Each scene shows the same named points in several views. A view is turned or mirrored, and shifted as a whole, has a little noise and may leave points out.

Scene 1
View 1
J217: [ 13 -10  -7  16 -14  -4   0  -7  15   8  -5   0  -7  -7   7  11  -9 -10
 -27   5 -18   0   6   5  15  10 -11  -4 -18  15  -4   2   7  12  -7 -12
  -1   3   4   4   8   6 -13  -7  -6  -5   7 -13]
J105: [ 14  -7 -10  20 -10   8  -6  -5   6  12 -14   5 -15   3   9  11 -11   0
 -22  -8 -18   4  -9  -4  27  19  -1  -6 -23  19   3 -10   8  13  -4  -9
  -4  -5  -3  -3  18   5 -18   1   1  -8   0 -18]
J200: [  3   4   3  20 -19   7 -13  10   2  -7 -22  -8 -10   2  -5  12  -2   4
 -16 -20   7  -9  -7  11  17 -13  -7   2 -25  14  -1  12  14   2  -7 -22
   2   4  -3   6   8  -5 -25  -4 -19 -17  -6  -5]
J721: [ -4  -1  11  -1 -11  -3 -15  21  12 -16 -24 -14  -9  16   3  20  -1  19
   3  -3   2  -2 -15   6  -3 -23   5  17  -2   2   4  19  10   0   1  -1
  -5  -3  13 -13  -6 -17  -1 -10   5   7   1 -15]
J638: [  8 -27  -1 -17   1 -13   3   9  27   1   1 -14 -12  10   4  -5  11   3
 -19  24 -11 -12  16  11 -13 -12 -21   5   4   5  -9  22   4  16  -6   8
  14  14 -14 -16 -14   2  11 -12  13  15   8   0]
J138: [ 13 -20  -8   0 -11  -3  -8   2  13   8 -29   1 -12  17   4   7  -2   4
 -16   4  -6   0 -19  -9  13   0   1   4 -21   6  -7  11   2  12  -2  -1
   2   3   4  -8  18   1 -13   3  11   2   6 -23]
J689: [  5 -13  -9   6  -9   0   1   2   7  12 -27   7 -14   2   8  34   1   3
 -13   6  -8 -13  -3  10  15  -8  -6  23 -11  -5   2   2   9  -9  -3  -5
   3  -7   8  -9   9  -5 -16  -2  -4  10  16 -23]
J778: [  2 -20   5 -14 -10 -20  -1  13  28 -10  -9 -17  -2   7   2   6   2   2
 -12  23  -3  -6   8  12 -19 -24 -14  13   4   1 -11  33   4  11  -5   5
   5  12  12 -11 -16  -6  10 -16   8  14  12 -11]
J924: [ -7 -19  -6  17 -21   6  12  10   5  -1 -14  -1 -15 -15   5  14  -2  -4
 -15  12   5 -10  23  19   1 -14 -26  12  -1   5  -2  10  19   0 -10  -9
   2  -4   3  -2  -2   5 -11  -7 -15   0  13  -8]
J54: [ -2   5   3  11  -5   4  -6   8   3   0 -16   2 -14   3  18  46  -7  16
   1   0 -21  -2  -8  10  12  -4   7  22   5   2  20  -9  13  -9   2  -1
 -10 -21  20 -17  -2 -17  -1  -9   1  16  10 -23]
J431: [ -5  -4   3  14  -8  17  -4  19  -1  -9 -17  -6 -21   6   4  14   3  18
  -3  -9   2  -9   2  12   8 -13  -7  10  -3   9  11   0  19  -1  -4  -7
   2  -9 -12 -14  -4  -7  -8  -6  -5  -2  -3  -3]
J387: [  5 -24  -4   4  -5   4   8   8  18   0   5  -8 -18  -1   8  -7   2   2
 -19  17 -13  -4  22   7  -5   1 -22  -4   4  15  -2   7  12  20  -7   5
   8   3 -16 -13  -8   8   6 -12   8   4   5   1]
J960: [  0 -15  -2  -2  -4  -7  10   7  15   3  -4  -6 -12  -9   5  27  11   0
 -16  19  -8 -26  27  30  -6 -21 -27  24   7  -6  -1  13  12  -9  -9  -4
  14   4  -3  -8 -15  -4  -2 -14 -12  15  16  -2]
J551: [ 13 -16  -8   3 -11 -12   0  -5  20  10  -9  -2  -6  -1   5  11  -4 -10
 -27  13 -14  -6   5   7   6   1 -13   4 -15   8 -10  13   3  10  -6  -7
   3   8   6   0   6   4  -8  -6   0   3  11 -16]
J401: [ -6 -13   1  18 -16  10   6  16   8 -14  -1 -10 -15  -7  10   0  -9   5
  -9   9  -5   6  17   8  -3  -3 -15  -3   7  19   4   4  19  16  -7  -1
  -6  -7   1 -11 -11   4   5 -13   1  -2   2  -4]
J136: [  4  -6   0   9 -12  -7   0   2  16  -1  -5  -6  -6  -7   7  20  -5  -3
 -18   9 -11  -7  12  15   4  -7 -13   9  -6   8  -2  11   9   5  -7  -8
   0   2  10   0  -6  -3  -4 -12  -8   4   9 -10]
J808: [ -5 -24  -4   4  -8   5  12  16  10  -2 -11  -2 -19  -1  13  13   0   9
  -5  20  -5  -3  16  10  -6  -9 -15  13  12   4   5   5  17   6  -4   7
   2  -9   2 -20  -8   1   6  -8   9  13  13 -11]
J169: [  6 -20   2  -3  -8  -5   2  10  23  -9   4 -16  -9   2   1 -10   4   0
 -21  16  -7  -6  18  11 -11 -10 -23  -3   1  14  -9  22   7  20  -7   1
  10  13 -12  -8 -14   3   8 -15   5   3   3   4]
J251: [  7  -6  -5  16  -9  11  -6   6   2   4 -18  -2 -18   4  -1  10   4   7
 -17 -11  -2 -13  -1  11  18  -4 -11   4 -19  10   2   2  13   1  -6 -14
   8   1 -17  -2   8  -1 -21  -2 -11  -8  -1  -4]
J501: [  3  -9   2   5 -13  -5  -5  10  13  -3 -17  -8  -7   4   0  13   1   2
 -14   2   0  -8   1  12   2 -16 -10  10 -10   6  -5  17   8   4  -5  -9
   3   4   4  -3  -2  -5  -8  -7  -6   0   6 -10]
View 2
J551: [  1   0  -4  14  -6  -2 -12  -5 -13   3  22   7  -6  -5  -9   5  -9   1
   9 -10  -5  -4   7  -5   4 -24   7  -3 -14   1   3  12   8   0  -3  -2
  -9  -4 -24   6   3   7  12  12  -3   3   0   2]
J638: [  5   6  -5  21   4 -13  -9 -22 -13  -6  23  18  23   6  -5 -11  10  14
 -17 -15 -11  -5  -2  11  13 -21   6   6  -5  14   0  10  -2 -12  -4 -12
  -4   4 -10  -2   5  -7  15   3  25  14  -1   5]
J136: [  0   6  -7  12  -5  -1  -9 -13  -5   6  22   3  -4   4  -9  -3  -7 -11
   8 -10   4   3  -8  -8  10 -28  -1 -11 -14  -5   4  13   8 -11   2  -1
  -8   2 -11   8   9   8  15   2  -5   2   7   8]
J689: [  9   1   9  16 -12   0  -6 -20 -16  10  10   3  -5   6 -14   1 -11 -11
  16 -12  15   3   3 -15   4 -18   6   2 -10 -17   6   7   6  -8  -4  -8
  -2  -5 -19 -10  14   5  15   7 -22 -24  12  -1]
J401: [ -4  -4  -5  -4   0   5 -22 -20   5  14  25   8   8  12   7 -13   1 -24
  -6  -4 -13   5  -3 -21  19 -23  -2 -11 -19   3  11  21   3 -20   5 -10
  -6  18  -9   9   7  -1   5  -7   6   5   7   9]
J808: [  0  -2   1   9  -4  -7 -11 -32  -9   7   9   9  17  19   0 -15   5 -12
  -7 -10  -4   8  -2 -17  21 -17   5   0  -9   0   6  12   1 -18   7 -15
   0   9 -12  -7  16  -3   8  -7   5  -9   5   9]
J387: [  3   4  -2   8  -2  -7 -16 -14  -2   3  24  11  17   5  -1 -12   0   2
  -9  -6 -20   0   3  -8  12 -24   3  -3 -17  14   5  14   5 -12   6 -12
  -2  12 -16   9   4  -3   8   3  14  14   5   9]
J251: [ 28  17  17   3 -14  10 -20 -11   1  17  32   6  -1  -2 -10  -4 -14 -10
  11  -5  -2  -5   6 -11  -7 -27  -6   4 -18 -13  11  17   3 -14 -14  -9
   8   9 -12   7   4  -2  14  15 -12  -6  21  -5]
J217: [  1  -1   0   3  -9   4 -16   4  -3   8  27   2 -10  -6  -7   3 -16  -7
  14  -3  -7  -3  10 -16   2 -24   5  -9 -21   2   8  17  11  -1  -1  -2
 -11   5 -26  13   1  10  11  12 -11   7   7   5]
J169: [  4   8  -9  12   4  -5 -17 -17  -4   1  33  15  13   3   1 -10   6   3
 -14 -11 -17  -4  -4   5  13 -28  -1  -2 -12  11   3  18   1 -14  -4  -8
  -5   8  -8  12   1  -5  12   4  23  20  -1   5]
J138: [  6 -17  10   6  -7  10 -16  -7 -17  10  23  13  -8  -2  -1  11  -5  -4
  11 -10   2 -11  18  -8   2  -9  11  10  -9  -6  12  17  -2  -2 -23  -5
 -14  -3 -27 -10   1  -3  12  11  -6 -12   3 -10]
J960: [ 11  27  -6  26  -5 -17  -3 -32 -11   1  13   4  12  10 -18 -16  -1  -1
  -3 -16   4   9 -17   0  12 -35  -4  -4  -8  -6  -6   2   9 -18  14  -8
   9  -2  -5   4  17   3  17   3   1  -2   8   9]
J54: [ -1 -12   8   8  -6  13   2 -16  -2  10   8   4   0  20 -10  -3  -9 -22
  20 -11  29  10 -10 -23  13  -8   8  -8  -8 -19  11  11   0 -19  -6  -9
 -17  16  -3 -16  23  11  22 -13 -27 -23  24  13]
J778: [ -6   0 -19  22   8  -7  -9 -29 -20  -3  21  15   5   7  -1  -3  14  -1
 -11 -21   5  -2 -16  12  22 -25   1   0  -1   1   0  13  -2 -13  -7  -2
 -14  -6  -4  -3   8  -3  15  -4  21   5 -11   0]
J105: [  7 -12  17  -6 -13  16 -18  10   1  14  27   5  -8  -4  -5   7 -20 -11
  22   2  -4  -6  22 -27  -5 -12  10  -4 -23  -2  16  20   5  -1 -13  -7
 -11  13 -28   4   2   7  12  12 -21  -4  18   2]
J721: [  5  -8   0   8   3  16 -13 -28 -10  14  25  12  -5  12   1   0   6 -23
   3 -19  22  -3 -13  -1  16 -15  -3   2  -2 -20  14  20  -9 -23 -26  -3
 -17   5   5 -12  13  -5  20  -9   0 -16   7  -6]
J501: [  7   4  -3  11  -2   4 -14 -20  -9  12  27   7  -6   1  -4   0  -2 -14
   4 -13   6  -3  -6  -2   8 -26  -4   0 -10 -11   8  17   2 -14 -12  -2
  -6  -2  -8   3   6  -1  14   5  -1  -5   4  -3]
J924: [  6  17  -5   7  -9  -7 -20 -31  -7  16  18  -3  -1   7  -5 -12  -5 -22
   2  -9  -8   8  -5 -18  14 -37  -7  -6 -18  -9   2  13  12 -14  14  -6
  10  -3 -16  11  10   2   5   6  -4  -7   2   2]
J431: [ 20   7  13  -1  -8  13 -19 -26   3  19  27   7   7  12  -2 -11  -4 -24
   4  -7   4   1  -4 -17   7 -21  -7   2 -13 -15  14  19  -2 -25 -13 -13
   3  17   0  -1  10  -6  14  -1  -7 -14  22   0]
J200: [ 22  13   6  -1  -8  20 -28 -11   3  24  41   3 -19  -6  -4   4 -13 -27
  15  -8   5  -8  -2  -9  -3 -33 -14  -2 -17 -22  14  25   3 -15 -22   1
  -1   4  -7  13   1   0  14  13 -12  -7  15 -10]
View 3
J138: [-14  -6  -2  -1   9   2  -1  -8  -1  -7   0  -3   2  19  -4  11  14  11
  32   0  -6 -14   7 -24   9   9 -11  10   3   2 -18   1  17  -6  22  21
  -3  30  12  -3   7 -12   4  -9  14  20   6  -3]
J54: [  9 -10  -9  -7  -3   2 -28  18  15   0  13  -4  -1   4  -6  13  22  -5
   5  11  18 -33 -12 -11   9  -5 -15   5   1  25  -7   6  -8  18  11  15
  -1  22  14  -7  39   3   2   4  -6  12   6   1]
J401: [-18  16   2  -4  -6   3  -1  18  13 -20   1 -11  -7  13   9   9  17   5
  18   8  -8 -19 -16 -19  -3   0 -20  20 -13  -9   3  11   3  12  -2  -7
  10  13  -2 -11  17  18 -11   2  -6  23 -10  11]
J105: [-22  -9  -8  17   3   1  -8  -5   4  -5   6   4  -2  21  16   7   7  -1
  26   6 -13 -25   8 -26  18  11 -10   4   2  -5  -8   4  24  19  21  10
 -13  31   4   6  21  -3  -8   7  -2  31   5   0]
J200: [-16 -11  -5  -3   9 -17   7   0   7  -8  -1   5   8  13   9  17  15   3
  21 -12   0 -29  12  -3  16  14  -7  -5   7 -13   5  -2   5  22  15   6
 -14  22 -14 -10   6  25   6  -8  16  21  -2   7]
J638: [-24  26   9  -8  13   2  -3  16  -8   2 -16   2 -12  22   3   4  15  13
   9  -8  -9   1 -14 -13 -12  -7 -14  22  -3  -2 -11  -2 -11 -26  -8   1
  25  16  13 -22 -19 -11  11  -9 -10  19 -10   0]
J501: [-13   0   0 -12  10  -6   2   8   1  -5  -6   0   1   9   2  15  17   5
  18  -6   3 -16   1  -9   5   3 -12   7   2  -2  -5  -3  -2   5   9   5
   6  19   3 -18   2   8   8 -10   9  15  -6   2]
J169: [-29  27   7  -8  12  -1   4  13   0  -7 -15   3  -8  21  12   6  12  12
  15  -8 -12  -4 -12 -12 -11   0 -12  19  -5 -13  -1  -3  -6 -11  -8  -6
  21  15   4 -19 -13   1   2  -7  -5  24 -17   3]
J808: [ -7  11   8  -4  -5   5  -6  25  -1  -6  -1 -14 -11   9   0  11  25   5
  12   7  -2 -11 -18 -15  -3 -10 -28  21 -10   6 -10  11  -3  -8  -3   2
  16  14  10 -19  10   8   5   0 -13  13   0  10]
J387: [-29  21   7   2   5   1   0  16  -2  -6  -9   0 -13  20  16   5  11   6
  14  -1 -15  -5 -13 -17  -4  -4 -18  20  -6 -11  -4   4   2  -7  -5  -7
  17  16   5 -15  -5   1   0   0 -15  27 -10   6]
J924: [-14  -8   8  -4   0  -9   9  24 -11  -4  -8  -9  -5  -4  15  19  23  -7
  15  -1   1 -13  -2  -6  10  -6 -30   6  -2  -9  -6   4   2  15   4  -8
  11  11  -1 -28   4  24  12  -2  -7   9  -6  14]
J251: [-17  -7  -3  11   4 -14   0   4   0   0   1   4  -3  20  11  12  15   3
  15  -8  -6 -24   9  -8  17   9 -13  -1   7  -8  -2   3   9   8   9   6
 -13  26 -10  -6   2  16  10  -2  -1  23   8  10]
J689: [ -4 -19  -1   1   4  -2  -9  12 -10   7   1  -4  -2   1   1  17  22  -5
  16   4   8 -19   4 -13  17  -3 -22   3   5  11 -17   0   5   6  18  13
   1  24  14 -16  15  -1  14  -1  -2   9  10   3]
J431: [ -5   1  -1   0  -4 -11  -6  16  11  -8   5  -5  -4  18  -2  13  25   8
   9  -4   2 -27  -7  -4   7   4 -17   7   2   2   4  11  -3   3  -1   7
  -8  20 -11 -10  10  26   7  -4  -3  19   9  15]
J551: [-25  -1   2  -1  13   2   0   4 -11   1  -8   4  -3   9  15   9   7  -2
  23  -1  -5  -8   4 -20   7   0 -13   8   0  -5 -14  -7   9   8  15   3
  12  22  15 -15   2 -13   4  -1   0  21 -11  -4]
View 4
J387: [  4  -5  12   5  -1  16   3   3 -11 -24   0 -14  24  12 -15  -2  25   1
   4 -14   0 -18  13   0   9  -5  10   3   1   4  -6   0  -5   4  -3  13
  10   2  10 -10  -8  -1  -3   7  11  -1  16 -14]
J251: [  9 -25  12  -2   3  11   6   3 -20  -7 -13   2  13  -2   1   0  15  -3
 -29   8 -18  -5   1 -17   2 -16   5  30   8  -3   4   1  -3  -2   8  -7
  -4   3  -8  -6 -16   5  -4   3   2  -9  18  -6]
J501: [  1  -6  13   8  11   7  -6   5 -15  -8   0 -17  13   5  -6 -18  20  -6
 -20   0  -2  -4  -5  -5   3  -9   8  25  14 -12  -1   0  -2   3   2   1
   2   5  -8  -6 -11  -2   8   1  -2  -8   8  -7]
J924: [  7 -18  18  15  11  14   4  12 -17 -10  -7 -12  14   4 -30   0  28  -1
 -10   3 -11   4  -7   3   8 -11  16  20   6   4  -6   0 -11  -2   9  10
   3  -3   3  -7 -10  -3  14   7   4 -12 -11  -7]
J689: [  7 -10  15  17  10  11  -4  -2 -22  10  -4 -15  10 -11  -2  -2  12   2
 -20   7  -1  12 -12 -21   0 -22   5  13   7 -13   4   5   0  -5   4   6
   6  -1 -11  -2  -5   6   7  -4 -12  -9  -6   7]
J431: [  7  -7   8   4  12   8   2  10 -21 -15  -6   8  -2  -2  -3   0  26 -12
 -23  13  -8  -3  -7 -16  -7 -20  17  24   3  -5   5  -5  -5  -2   9   3
   9  11  -3   2 -24  -1   6  -3   7 -13  18 -12]
J217: [  5 -15  12   8 -12  13   6  -1 -15  -2 -17 -17  25   5  -3  -1  14  -8
 -18 -13  -8   0   9  -7   9 -11   2  11   9  -5  -1   2  -8  10   3 -13
  -7   4   5 -12   9  11  -4   4   1  -3   1   2]
J960: [  9 -12  27  11  21   5 -19   3 -20 -13   6 -24  11   5 -18  -2  27  12
  -7   9   0  -8 -11   5  10  -5  21   1  10  -1   1   4  -6  -9  -2  25
  20 -17   5 -10 -20   3  11   9   0 -15  -4  -6]
J54: [  6  13   6  22   6   3 -13   0 -25   6  -8  -5 -13 -10  11   4  20 -17
 -23  11  13  13 -15 -23 -15 -28  21  -2   3 -20  10  -1  -7   3   1  -3
  17  11   3   4  -5  11  12 -13  -5 -15  -4   5]
J200: [  6 -24  11  -2   5   5   3   9 -19  -6 -15  -2   8   4   0 -14  18 -15
 -43   9 -20  -2  -5  -8   2 -11   7  45  18 -10   2  -3  -5   3  13 -20
 -14   9 -12  -5 -12   4   4   4   2 -11  13  -6]
J808: [  2  12   9  19  10  13  -2   5 -15 -16   6 -10   7   0 -15  -2  27  -3
   7  -4  12  -1  -4 -10  -4 -18  17   1  -3  -5  -3  -2  -4   1  -1  22
  21   7   4   0 -14  -6  11  -5   4  -8   5 -10]
J136: [  4  -6  16  11   2   6 -10   3 -16  -8  -6 -21  12   7  -8  -7  23  -8
 -17  -3   0  -2  -3   2   5  -8  13   9  12  -8  -1   0  -9   5   0  -2
   4   0   5  -8  -3   6   8   4   1 -10  -3  -1]
J638: [  1   4  16   5  10  11 -12  -4  -9 -25  17 -26  26  12 -10 -18  20  11
  11 -16  10 -25   8  -1  12   1   7   2   7  -5  -3   2   4   0 -12  25
  19  -2   1 -10 -17  -7  -2   7   3   0  24 -15]
J721: [ -3  15   5  13  18   1 -12   7 -17  -8  10 -10  -3   0   4 -28  22 -19
 -23   4  10   0 -14 -13 -11 -15  14  27  13 -24   2  -5   1   4   1   1
  10  18 -13   3 -20  -7  15  -9  -5 -12  14  -9]
J551: [  2 -12  15  10  -3  12  -2  -4 -13  -2  -4 -27  28   5  -5 -11  11   1
 -12 -14  -1  -4   7  -7  11  -9   0  10  12  -9  -3   4  -2   5  -2  -2
  -2   0  -2 -12   5   7  -1   4  -4  -2   1   2]
J105: [  8 -15   3   7 -18  17  16  -3 -17   2 -23  -1  20  -5  11   7   6 -12
 -24  -9 -10   3  11 -26  -1 -23  -3  16   3  -8   4   1  -5   9   6 -21
  -9  14  -1  -6   7  13 -10  -2   0   0  12   3]
J401: [  1   4   5  11  -1  14   8  12 -12 -25  -8  -2  10  10 -18  -1  33 -19
  -3  -9   1  -6   6   1  -1 -11  19  13   1   1  -7  -7 -12  10   4   2
   7  14  12  -2  -8  -4   9   1  15  -7   9 -16]
J169: [  1  -1  13   1   4  11  -5   4  -8 -30   7 -19  25  17 -14 -16  26  -1
   2 -16   2 -24  12   5  11   3  11  12   9  -2  -7  -2  -3   6  -6  12
   8   3   5 -10 -13  -7  -1  10  11  -3  22 -18]
J778: [ -5  14  15  14  18   4 -19   2  -9 -18  20 -35  18  13 -14 -33  24  -2
   0 -15  16 -13  -5   5   7   1  10  12  15 -17  -7   0   1   5 -10  19
  14   4  -5  -6 -12 -10  13   2  -3  -5   7 -12]

In a view up to two points have been moved. Name them for each view, in the order of its rows, or write -.
view 1 | J387
view 2 | J251
view 3 | J401, J924
view 4 | J808
